Points on a hilly landscape, in no order, each with its height.
A ball rolls from a point to the lowest of its 2 nearest points, and stops where none of them is lower. Distance is the straight distance between rows; heights are no part of it.
nisup: 10, -44, 5, 27, 37, -7, 16, -37, 7, 3, 34, -24, -2, 2, 3, -7, -9, 10, -9, -7  h=3.61
ludug: -40, 40, 14, 5, -36, 13, 27, 7, -10, 34, -2, -13, -17, -15, -3, 21, -5, 12, 13, -21  h=8.12
doga: 23, 6, -42, 4, 20, 17, -21, -11, 41, -2, -11, -7, -8, -10, 13, 29, 20, -41, -9, -2  h=5.60
sesum: -12, 4, 6, 11, -35, -19, -4, 37, 13, -39, -13, 26, -11, -12, 36, -3, -5, -18, 48, 22  h=6.57
pata: -27, 60, -42, 18, -6, 30, 33, 31, -7, 14, 37, 14, -16, -34, 0, 11, -5, -33, 36, 0  h=8.14
Lem: 12, 39, -1, 14, -5, -10, 13, 14, -13, -15, 35, 17, 8, -5, -22, 2, -25, 18, 39, 8  h=2.47
fuzus: -12, -34, -9, 2, -13, 5, -10, 12, 27, 13, 22, -32, 20, -5, 68, -3, -7, -32, 5, -6  h=5.10
vido: 8, 46, 22, 11, 14, -19, -2, 14, -25, -35, 12, -3, 9, 12, -22, -5, -12, 15, 26, 11  h=3.37
pek: 3, 37, -25, -13, 10, 18, -22, 12, -15, 2, 0, -9, 20, 35, -2, -21, 14, -31, 17, 24  h=7.17
reka: -12, 27, 29, 16, 23, 18, 9, 11, -33, 18, -22, 4, -14, -4, -26, -32, 28, 13, -27, -11  h=8.43
bopa: -24, 0, 9, -11, -52, -8, 0, 18, -28, 29, -6, 12, 6, 16, 41, 14, 2, -20, -6, -41  h=1.12
fifoz: -22, -20, 18, 29, -18, -10, 6, 41, 15, -20, 3, 26, -12, -13, 42, -16, -8, -15, 18, 0  h=6.08
Gor: -11, 41, 26, -47, 19, 9, -18, -6, -29, -11, -24, -53, 14, 10, -7, -28, -26, 14, -13, 12  h=5.07
Neded: -4, -58, 8, 10, -1, 3, 9, -9, 33, -27, 30, 13, -17, -12, 7, 46, -8, -3, -13, -21  h=4.18
Gagu: 4, -6, 33, 5, 12, 0, 19, -14, -13, -16, -58, -29, -35, -40, 3, -14, 9, 22, 15, -22  h=7.62
tet: -14, -28, 33, 10, 34, 23, 17, 3, -10, -26, -48, -25, -41, -28, 8, -25, -7, 3, 21, -11  h=7.25
sasi: -3, -45, 12, -16, 5, -9, -2, -18, 12, -32, -22, 2, -9, -5, -3, 42, -12, 8, -22, -12  h=3.27
Kezip: 38, 8, 29, 7, -17, -14, 5, 16, 31, 8, -68, -19, -17, -2, 3, -5, 13, 17, 13, -19  h=8.36
Bil: 42, -21, -7, -26, 5, -21, -45, -19, 31, 35, -10, 13, 14, 2, -10, 17, 3, -1, -47, -12  h=5.57
Pofod: 10, -17, 24, 34, 42, -20, -1, -20, -38, -17, 2, 9, -25, -20, -3, -21, 5, -3, -22, -13  h=7.32
susi: -20, -2, -16, -9, -42, 11, -6, -2, 23, 34, 2, -46, 19, -15, 46, 4, -5, -15, -2, 2  h=4.56
nefel: 50, -9, -5, -21, 33, -11, -48, -26, 25, 24, -15, -7, 12, 5, -13, -24, 1, -21, -57, 8  h=6.26
fas: 4, -5, -8, -12, 14, 3, 11, -6, -11, -34, 27, 21, -4, 31, -30, 29, -35, 9, 14, -13  h=4.90
nov: 1, 55, 51, -18, 34, -15, 2, 1, -36, -32, -11, -34, 4, 12, -7, -20, -19, 7, 2, -5  h=4.32
suni: -25, -6, 29, -5, -55, -28, -11, 16, -4, 30, -17, 10, 7, -10, 33, -8, 8, -2, -14, -14  h=2.53
ligip: 15, -14, 1, 9, 20, -32, -24, -17, 11, -12, 18, -2, 4, -10, 32, 19, -7, -29, -26, -9  h=7.99
Fev: 5, 14, -37, -15, -2, 21, -29, 10, 11, -3, -10, 11, 0, 19, 18, -37, 34, -43, -10, 16  h=6.71
roduz: -8, -1, -4, -20, -12, 11, 22, 2, -24, -10, 53, 28, 7, 44, -27, 31, -17, 14, 40, -14  h=5.40
Gok: -24, 13, 5, -18, -12, -4, 14, -13, -44, 6, 56, 18, 24, 50, -27, 3, -14, 32, 17, -16  h=5.09
raza: 9, 6, -19, -6, 12, 17, -5, -30, 30, -7, -20, -42, -12, -20, -3, 29, -6, -8, -20, 7  h=4.95
zav: 3, 27, -46, 1, 23, 38, 22, -9, 4, 5, 29, -19, -4, 23, -15, -21, -5, -10, 50, 17  h=8.05
rovu: 28, -1, -33, 12, 4, -20, -6, -7, -2, 32, 1, 19, 11, 10, 25, 1, 29, -39, -6, -10  h=8.89
Tuga: 16, -37, 26, -12, -11, -19, -7, -1, 20, -36, -44, 12, -1, 6, -14, 28, -6, 36, -17, -1  h=2.22
Tidir: 0, 9, -20, -8, -26, -18, -2, 11, 22, 4, 20, 13, 29, -2, -8, 12, 9, 38, 32, 56  h=3.42
Pizu: -12, 22, -30, 23, 32, 44, 22, 5, 6, -29, 25, 3, -22, 13, -23, -46, -9, -30, 32, 11  h=8.34
rezur: 5, -35, 13, 23, 8, -8, 3, -19, 17, -4, 11, -10, 1, -16, -6, -13, -3, 21, -10, 13  h=3.05
vum: -22, -27, -7, 19, -3, 11, -1, 32, 15, -2, -2, 7, -1, -12, 61, -20, -2, -37, 15, 7  h=5.62
sumu: -23, -58, 32, 23, -4, 8, 36, -3, -3, -13, 51, 5, -32, -47, -2, -33, -30, 5, -1, -20  h=5.65
vudo: 34, -9, -60, -12, 15, 7, 1, -30, 17, 22, -2, -17, 26, 36, 2, 16, -6, -5, 13, 8  h=3.59
far: 27, 24, -5, 22, -5, -35, -9, 19, -1, 30, -17, 32, 1, -4, 14, 6, 27, -37, -13, -39  h=9.13
sono: 14, -9, -38, -13, 12, 5, 5, -14, 4, -14, -5, 12, 12, 43, -1, 28, -16, 2, 6, -15  h=4.29
kosi: -7, 29, -36, 44, 15, 13, 32, 13, -14, 22, 24, 33, -13, -7, 1, 14, 15, -19, 26, -15  h=8.41
Pid: -45, 21, -2, -5, -28, 25, 16, 38, -3, -7, 8, 29, -14, -10, 9, 1, 7, -4, 22, 8  h=7.49
Fuder: 23, -43, -31, 15, 22, -4, 11, -37, 18, 26, 32, -12, 24, 40, 12, 2, -8, 4, 3, -1  h=2.74
Befed: -8, 14, -9, 14, -33, 5, 21, 11, 12, 37, -21, -2, -3, -4, 9, 21, 29, 15, 20, -23  h=8.40
kuvu: 49, 5, 23, -9, 27, -27, -38, -19, -8, -1, -38, -9, 7, -5, -12, -23, -5, 4, -36, 19  h=6.90
godos: -15, -19, 14, -17, -45, -14, -30, 5, 27, 35, 1, -18, 14, -28, 44, 16, 11, -12, -26, 4  h=3.80
kuli: -36, 39, 0, -4, -30, 39, 31, 33, -8, 18, 29, 10, -11, -14, -11, 14, -3, -2, 43, -8  h=7.82
Mulus: 1, -3, 35, 39, 16, -10, 26, 4, -37, -1, 20, 10, -23, -22, -10, -42, -8, 11, 8, -19  h=6.82
peven: 14, -34, 18, -7, -33, -15, 3, 1, 39, -21, -23, 8, 11, 10, -20, 28, -11, 44, 20, 18  h=0.62
novod: 24, -2, 3, -4, -31, -13, 13, 18, 30, 33, -49, 0, -8, 7, 7, 16, 26, -3, 21, -25  h=8.67
Gika: 8, 6, -41, -17, 6, 12, 9, 9, 3, 0, 17, -32, 24, 32, 7, -24, -23, 3, 59, 44  h=7.78
vazeg: -15, -5, -10, 26, 23, 27, 4, 2, 8, -29, 30, 13, -27, -7, 0, -40, 0, -23, 4, 29  h=8.66
vefu: -34, 11, -13, -12, -44, 3, 19, 53, -18, -26, 2, 35, -11, -19, 13, 22, 2, -16, 47, 23  h=7.10
Tebak: -24, -17, 27, -13, 2, 13, 2, -19, -32, -7, 5, 7, -8, 9, -33, -1, 9, 29, -34, -11  h=2.38
Refik: 26, -8, 34, -5, 7, -7, 3, -2, 4, 1, -56, -46, -12, 5, -7, -19, -5, 16, 3, -22  h=8.02
vitu: -33, -44, 23, -2, 20, 35, 19, -8, -7, -22, -15, -19, -24, -20, 10, -53, -11, 7, 22, 5  h=6.79
leg: -11, -37, 13, -7, 25, 3, -10, -33, 2, -7, 16, -21, 15, -12, -9, -16, -13, 30, -32, 46  h=1.74
Bolem: -33, 42, 16, 9, -21, 2, -9, 4, -28, 9, -10, 11, -17, -18, 0, 26, 16, -27, -54, -20  h=4.67
tosil: 7, 44, 27, -16, 10, 19, -25, 6, -15, 0, -46, -8, -9, 5, -22, -23, 23, -14, -32, -3  h=7.94
pes: 7, 23, -42, 8, 1, -1, 13, 11, -5, -6, 44, 18, 15, -2, -21, 10, 3, 8, 30, 41  h=3.47
kur: 6, 1, -56, 26, 15, 1, 17, 15, -13, 40, 30, 37, 8, 13, 22, 12, 35, -41, 7, -14  h=8.65
gim: -13, -9, -10, -24, 15, 12, -18, -21, 26, -16, -11, -17, 26, -14, -33, 11, -29, 36, -22, 45  h=3.16
Rudep: 25, -20, 17, 30, 39, -31, -13, -9, -22, 2, -3, -4, -7, -13, 28, -18, 10, -24, -44, -18  h=7.67
mag: 16, 10, -42, -7, 15, 23, -17, 15, 29, -2, -16, 12, 0, -15, 26, -8, 32, -60, 2, 14  h=6.18
nober: 14, -13, -15, -21, -19, -18, -20, -15, 8, 33, -13, 24, 14, 19, -20, 33, 2, 18, -39, -25  h=4.84
fomug: -17, 12, 12, -16, -5, 6, -20, -11, -28, 4, -1, 6, 3, -4, -23, 19, 17, 7, -56, -10  h=3.60
Mul: -25, 22, 22, -17, 8, 6, -4, -6, -47, 2, 17, 3, 18, 13, -51, -8, 11, 54, -22, 18  h=3.69
vel: 5, 19, -21, -31, 1, 5, -21, 0, 2, -9, -7, -18, 35, 34, 5, -12, -21, -4, 23, 29  h=7.50
paza: 3, -28, -15, 1, -38, -18, 4, -6, 48, 0, 4, 0, 8, -8, 2, 30, 9, 39, 26, 33  h=2.26
vope: 38, 45, -8, 30, 6, -21, 0, 12, -3, 16, -33, 14, -9, 6, -21, 3, 33, -4, -13, -24  h=9.04
fulid: 21, -24, 9, -10, -24, -43, -4, -17, -10, 10, -1, 23, 22, 33, 4, 20, -3, 16, -23, -23  h=5.48
zis: -19, 14, 22, -28, -5, 4, 6, -6, -14, 12, 27, 3, 26, 31, -40, 9, -3, 60, 11, 12  h=4.48
manu: -15, -65, 30, 16, -10, -10, 14, 1, 15, -31, 61, 22, -11, -21, 0, 3, -17, 11, 4, -10  h=4.94
fum: -12, 4, -3, -40, -16, 17, -20, -17, 22, -11, -26, -34, 3, -14, -18, 30, -16, 16, -24, 26  h=4.15
Kiba: 20, 21, 28, -18, 8, -8, -32, 1, -27, -21, -57, -16, -12, -10, -19, -33, 6, 8, -28, 11  h=7.46
tid: 12, 31, 5, 19, 14, 2, 8, -2, -14, 25, -16, 12, -10, 15, -48, -7, 39, 20, -25, -22  h=8.77
lapo: -25, -25, 29, 11, 6, 12, 27, -11, -29, -10, 25, -17, -23, -33, 4, -48, -23, 2, 8, 4  h=6.27
Dinon: 23, -15, -22, -8, 7, -32, -33, -15, 22, -3, 11, 7, 32, 0, 30, 47, -32, -25, -30, -1  h=8.22

For each start below, name the point where the ball stops.
vope: nober
rovu: bopa
roduz: Fuder
ludug: bopa
fifoz: bopa
Pizu: leg
